Each row is a point on a landscape with many valleys, with its height.
From any point a ball rolls to the lowest of the 2 points nearest to it. It stops when none of these is lower. Distance is the straight distance between rows; heights are no part of it.
Q687 (h 554): [143  95 111 197 154 164  96  93 118 186 132 146 141 136 127 139 159  78
 130 108 162]
Q940 (h 768): [177 187 113 181 144 155 135 176 125 127  71 104 157 163 163 140 127  85
 171 142 120]
Q779 (h 334): [124 176 112 122 148 125 106 129 149 107  96 145 159 152 119 108 119 126
 163 101 151]
Q463 (h 420): [ 92 143 169 123 161 169  82  83 170 172 149 116 118 166  86 142 136 122
  99 153 137]
Q103 (h 433): [ 85 149 163 136 105  96 100 119 148 128  94  99 162 108  84  60 192 107
  92 138 143]
Q572 (h 569): [101 103 133 140 141 175 127 108 137  87 134 161  83 150 136 128 116 158
 126 131 133]
Q515 (h 691): [ 86 148 192  90 157 116 166 112 144  87  94 191  69 147  97 113 101 149
  66 121  99]
Q763 (h 233): [107 175 164 110 121  88 145 152 143 102  69 137 197 156 128  69 123 103
 130 135  77]
Q880 (h 410): [168 149 141 154 114  76 139 126  62 151 105 132 162  95 140 101 148 134
  87 138 111]
Q98 (h 594): [105  99 111 172 144 188 135 106 124 192 108 167 128 162 134 147 144  98
 114 101 144]
Q565 (h 616): [ 78 105 141 135 126 135 138 133 177  90  85 179 149 145  93  61 109 115
 148 105 119]
Q462 (h 85): [115 126 121 141 119 109  97  85 173  84 129  77 120 111 118  76 178 125
 121 101 197]
Q573 (h 645): [ 81 128 153  88 136 104 125 119 163 107 104 198 131 133  69  70  99 128
 135 110 129]
Q283 (h 632): [ 94  86 130 184 132 184 144 134 131 147  91 178 133 159 121 112 134 112
 133 118 110]
Q640 (h 437): [115 144 116 120 123 128  79 180 135  76 148 121 145 114  94 110 126 172
 184 160 117]
Q748 (h 722): [117  89 188 118 101 121 142 139 156 165 153  61 141  87 116 110 132 105
 127 154  86]
Q854 (h 246): [175 161 139 128 152 123  80 118 137 137 175  74 139 119 110 153 119 111
 156 158 160]
Q785 (h 183): [158 191 155 120 155 121  92 129 138 153 131  92 176 134 105 137 128 120
 136 149 127]
Q206 (h 638): [166 119  73 128 146 125 116 172 148 179 134 137 153 117 104 152 117 105
 203  95 144]
Q599 (h 318): [135 116 103 112 108  59  91 125 101 132 154 117 122  44  81  84 176 149
 117 133 160]
Q628 (h 673): [133  75 108 119 140 166 109 129 181 147 162  91  93 134 132 160 111  91
 181 113 151]
Q711 (h 241): [163  64  92 134 122 124 166  87  92 152 161 171 115 108 162 174  85 110
 122 100 155]
Q65 (h 185): [129 164 142 156 123 132  83 123 164  85 123  67 145 132 133 106 177 132
 124 135 165]
Q171 (h 188): [117 150 122 132 111 132 173 153 107 135  67 140 149 145 165 118 134 135
 110 116  89]
Q803 (h 406): [134 129  96  93 120 133 149 142 133 135 130  90 109 119 174 160 131 139
 141 101 133]
Q673 (h 306): [102 130 189 136 175 177 122 154 164 140 118 184 104 186 100 157 103 133
 124 137  85]
Q426 (h 503): [169 179  82 129 139  99 115 104  81  92 130 147 136 115 141 123 127 167
 133 106 172]
Q856 (h 589): [164 129 122 174 143 147  92 139 134 186 128  95 141 133 136 152 157  79
 151 128 145]
Q19 (h 833): [105 125 122 158 127 192  89 136  86 118 149 146 110 164 147 182 142 142
 106 175 106]
Q236 (h 54): [169 110 144 165 104 111 118 118 111  82 161  77 145  95 162 116 143 128
 133 153 138]
Q626 (h 593): [ 67 137  76  52 124 111 148 156 145 143 114 187  83 127 100 152 138 167
 111  91 136]
Q399 (h 748): [170 100  96 166 131 156 167 173  98  90 120 148 114 156 184 165  80 116
 167 159  93]
Q434 (h 194): [159  43  85 154 100 126 117 113 104 133 174 130 127  88 171 183 108  94
 146 118 149]
Q61 (h 210): [136 133 159 128 161 153 155 170 135 158  98 178 136 173 121 147  89 132
 134 136  62]
Q456 (h 669): [ 93 156 184  79 152  98 159 121 173  94  84 196 115 164  99  91  89 123
 115 103 105]
Q441 (h 500): [ 92 115  68  67  97  88 129 143  93 140 166 124  95  66  89 144 156 175
 118 124 144]
Q677 (h 524): [137 121 162 104 141 129 166 137 174 188 106  94 151 135 135 122 101  87
 148  99 105]
Q661 (h 567): [ 78 137  54  43 117 105 143 130 161 170 123 108  77 122 112 145 151 145
 117  71 148]
Q185 (h 700): [108  84  99 154 113 138 166 144  79 118 118 206 113 112 114 112 115 156
 117 129 105]
Q299 (h 376): [120 137 131  90 128 131 164  87 133 153 117  98  99 131 152 137 132 125
  97 104 140]
Q394 (h 434): [146  94  73 150  94 139 144 174 120 127 128  86 112 115 200 169 169 114
 151 103 141]
Q133 (h 721): [124  84  89 130 107 128 177 172  91  95 135 175  99 112 148 138 109 173
 136 133  81]
Q242 (h 506): [ 98  88 175 142  99 126 177 116 163  41 118 118 131 124 100  43 105 129
 109 143 114]
Q959 (h 378): [128  93  52 153 119 140 131 123  76 168 174 190 121 123 125 193 139 140
 125 117 166]
Q94 (h 281): [116 148 146  53 146  98 154 140 142 175 120 175 115 129  91 136  95 144
 111 107 105]
Q727 (h 850): [133 117 127 167 118 170 123 132  81  90 129 119 123 155 181 154 125 137
 109 184  89]
Q697 (h 507): [146  85 117 176 127 130 132  79  72 187 141 174 134 106 123 136 136  94
  95 121 155]
Q63 (h 656): [140 101  88 100 156 138 105 140 156 205 165 115 121 132  89 159 110 105
 174 105 137]
Q731 (h 811): [109 139 121 136 129 169 104  83  69 122 157 163  96 157 155 181 134 151
  63 165 127]
Q948 (h 181): [132 130 113 122 122  75  70 108 182 136 154  49 119  97 100  83 183 113
 131 102 168]
Q257 (h 540): [106  82 147 134 114 143 149 123 143  70 146 127 102 111 134  92 109 146
 140 141 122]
Q195 (h 737): [143 110 103 135 127 143 151 189 129  78 117 144 116 139 146 136  97 150
 185 140  88]
Q196 (h 310): [131  86  74 156 107 122  94 127  73 149 180 158 119  82 119 153 173 138
 120 129 158]
Q521 (h 276): [ 97 181 114 117 125 128  85 152 156 118  92 108 150 139 126 109 169 124
 144 116 137]
Q795 (h 296): [ 92 137  85  73  97  98 140 193 112 142 118 149 140  98 115 135 140 166
 144 116  97]
Q411 (h 320): [ 78 145 167 146 133 156  91  97 162 149 123  95 144 143  96  96 175 108
  92 137 147]
Q920 (h 198): [177  88 134 119 139 131 190 108 106 156 148 162 115 140 168 179  57 112
 122 110 125]
Q984 (h 539): [ 71 113  98  49 112 121 127 124 134 158 152 104  60 103  96 142 149 162
  97 123 138]
Q922 (h 462): [155 112 139 149 121 121 154 106  68 174 131 153 152 107 141 136 121 113
 101 133 109]
Q909 (h 468): [121 109 167 133 104  94 184  94 124  97  97 138 152 104  93  44  98 112
 110 128 131]
Q139 (h 757): [175 141  85 192 133 162 146 168  88 109  93 131 135 164 182 152 122  93
 168 151 111]
Q190 (h 377): [152 130 118 163 154 147  92  55 149 111 153 108 117 143 136 128 138 106
 122 116 207]
Q839 (h 504): [154 166  61 138 120 105  96 136 102  88 124 117 119 110 165 133 185 170
 132 104 176]
Q116 (h 464): [108  82  68  85  80  99 169 134  96 147 176 128  85  78 127 166 136 148
 109 122 152]
Q532 (h 271): [ 91 153 161 116 113 120 166 166 133 153  52 138 170 147 137  95 131 105
 114 128  60]
Q337 (h 374): [167 174 126 160 151  97 109 108 120  97  98 162 192 138 112  79 110 120
 153 104 153]
Q694 (h 122): [182 168 143 136 113  92 136 140 125  90 121  70 163 112 164 106 134 137
 135 135 125]
Q907 (h 595): [151 118 146 142 152 167 128 119 130  88 148 145  94 170 144 159  81 131
 146 150 126]
Q719 (h 421): [180 145 155 116 134  92 175 110 146  94 116 116 164 133 131  91  57 126
 163 108 129]
Q485 (h 621): [ 55 146 121  74 145 149 131 136 150 122 108 194  56 148  99 143 143 168
  87 105 132]
Q239 (h 399): [102 132 168 114 173 174  90 119 161 159 164 170 104 162  70 163 109 146
 126 149 120]
Q444 (h 617): [171 129  95 156 136 103  90 150 124 164 130 128 151 108 116 129 162 115
 157 103 153]
Q322 (h 279): [101 164 113 121 105  96 154 141  81 124  54 165 152 122 127  86 159 138
  91 123 111]
Q165 (h 425): [ 99  94  71 114 102 120 173 114  87 171 170 168  96 117 141 204 144 145
  91 120 147]
Q559 (h 480): [138 154 171 198 131 134  97  97  98 146 111 112 156 142 144 111 190 111
  75 159 127]
Q73 (h 623): [176 146 127 114 127 124 153 145  88  72 156 118 112 137 170 166  73 167
 136 177  93]
Q848 (h 298): [162 104 133 148 134 110  62  88 146 144 200  62 119 106 116 144 142  95
 133 144 176]
Q604 (h 478): [132 147  67 106 108 113  91 138 135 113 141  57  91 111 175 152 196 148
 126  98 174]
Q994 (h 375): [ 83 133 105  98 117 118  90 196 139 119 120 159 157 107  90 109 133 157
 177 126  97]
Q696 (h 336): [ 82 176 158 119 130 162 111 153 133 129  90 114 137 172 140 131 157 149
  96 155  81]
Q210 (h 222): [125 119 111  68 115  96 177 145 116 154 123 159 124  99 113 132  99 153
 125 100 111]
Q262 (h 863): [133 148 145 151 119 137 150  91  84  64 117 103 126 142 182 120 127 151
  89 163 104]
Q527 (h 411): [104 129 152 121 111  95  89 117 137 120 158  87 148  76  70  78 165 140
 110 152 143]
Q962 (h 689): [137  98 152 138 124 182 127 142 163 137 148  79 103 151 164 179 114  90
 155 155 117]
Q62 (h 477): [148 169  91 119 139 126 102 142 108  58 145 138 125 134 129 130 114 176
 164 139 139]
Q14 (h 738): [123 111 192  88 117 119 149 162 162 129 151  75 133 107 119 124 104 143
 148 153  81]
Q834 (h 440): [144 126 159 107 130  91 168  82 156 126 113 127 156 117 107  75  82 110
 124  95 146]
Q267 (h 671): [ 95  83 140 153 123 145 179 131 100 145  82 203 123 123 104  85 111 121
 114 128  95]
Q851 (h 610): [178 165 144 105 156 144 123 132 116  80 174 135  99 151 139 177  58 150
 155 169 124]
Q902 (h 359): [151 188 117 124 105  60 133 133  74 110  89 125 158  94 148  91 166 158
 101 125 123]
Q240 (h 124): [180  66 134 159  91  92 111 120 106 117 173  88 139  69 177 146 129 101
 137 143 136]
Q934 (h 773): [113 145 167  98 126 132 148 120 108 116 133 137 102 131 129 125 102 168
  88 151  94]
Q31 (h 703): [139  72 174 141 110 147 129 123 155 152 154  53 134 116 161 147 120  71
 143 145 115]
Q832 (h 152): [147 169 153 150 114  78 124 154 131 114  94 109 205 119 127  80 141 114
 134 131 103]
Q755 (h 455): [169  96  78 140 110 115 102 143 142 131 149  54  99 103 180 166 175 101
 158 102 169]
Q7 (h 257): [134 195 172 116 137 146 122 151 143 125 106  90 153 170 137 140 114 124
 132 166  90]
Q930 (h 133): [145 117 130 125 144 143 174 143 127 171 114 182 130 161 129 158  88 127
 137  99 110]
Q503 (h 628): [123 115 142 152 173 186 128  69 163 166 117 135 112 181 140 145 118  82
 120 101 162]
Q990 (h 416): [103 155 164 179 131 168 117 124 117 132  89 113 158 165 145 111 165 120
  95 160  96]
Q668 (h 548): [136 117 165 129 151 152 128 148 177 150 117 112 154 147  98 124  93 100
 177 134 111]
Q525 (h 343): [167  93 128 165 139 139  85  64 141 104 187 108 121 120 129 143 103  93
 156 133 193]
Q82 (h 209): [130 108 104 153 110 101  61 109  92 126 179 118 106  70 110 121 198 153
 108 147 171]
Q404 (h 426): [104 127 100 156 154 165  70  80 158 136 141 125 108 138  97 109 168 115
 130 104 191]
Q505 (h 791): [112 164 149 116 130 142 136  73  75  90 141 143  98 145 140 132 120 173
  61 161 124]
Q524 (h 754): [ 90 141 184  70 123 111 144 166 153 107 132 123  98 126 115 135 114 169
 114 147  70]
Q48 (h 581): [ 90 102 167 142 134 159 124 159 203 102 115 136 152 155  87  90 114 113
 167 129 116]
Q937 (h 335): [119 178 155  48 149 113 141 110 165 156 123 106 111 146 122 144 106 150
 105 111 117]
Q152 (h 403): [192 188 138 124 151  88 126  99 144 102 128 102 179 135 114 105  88 109
 159 115 172]
Q310 (h 501): [154 115 164 134 125 118 180 129 116 190 106 112 163 114 152 122 107  90
 117 116  93]

Two balls start at each pair of points below. Name the first point that both come to, or write -.
Q19 and Q139: Q687
Q262 and Q399: Q687
Q195 and Q727: Q687

Call two points neighbours if one is among the 2 nearest of the other. Go from one point of each pair to the other, from neighbour to neighbour, staying as low as possible. Name the highest point that can't be avoided.
Q236 and Q930: Q711
Q411 and Q171: Q463
Q171 and Q930: Q532
Q82 and Q462: Q527

Where does a ball stop that starts at each point below?
Q851: Q462
Q839: Q210
Q485: Q82
Q73: Q462
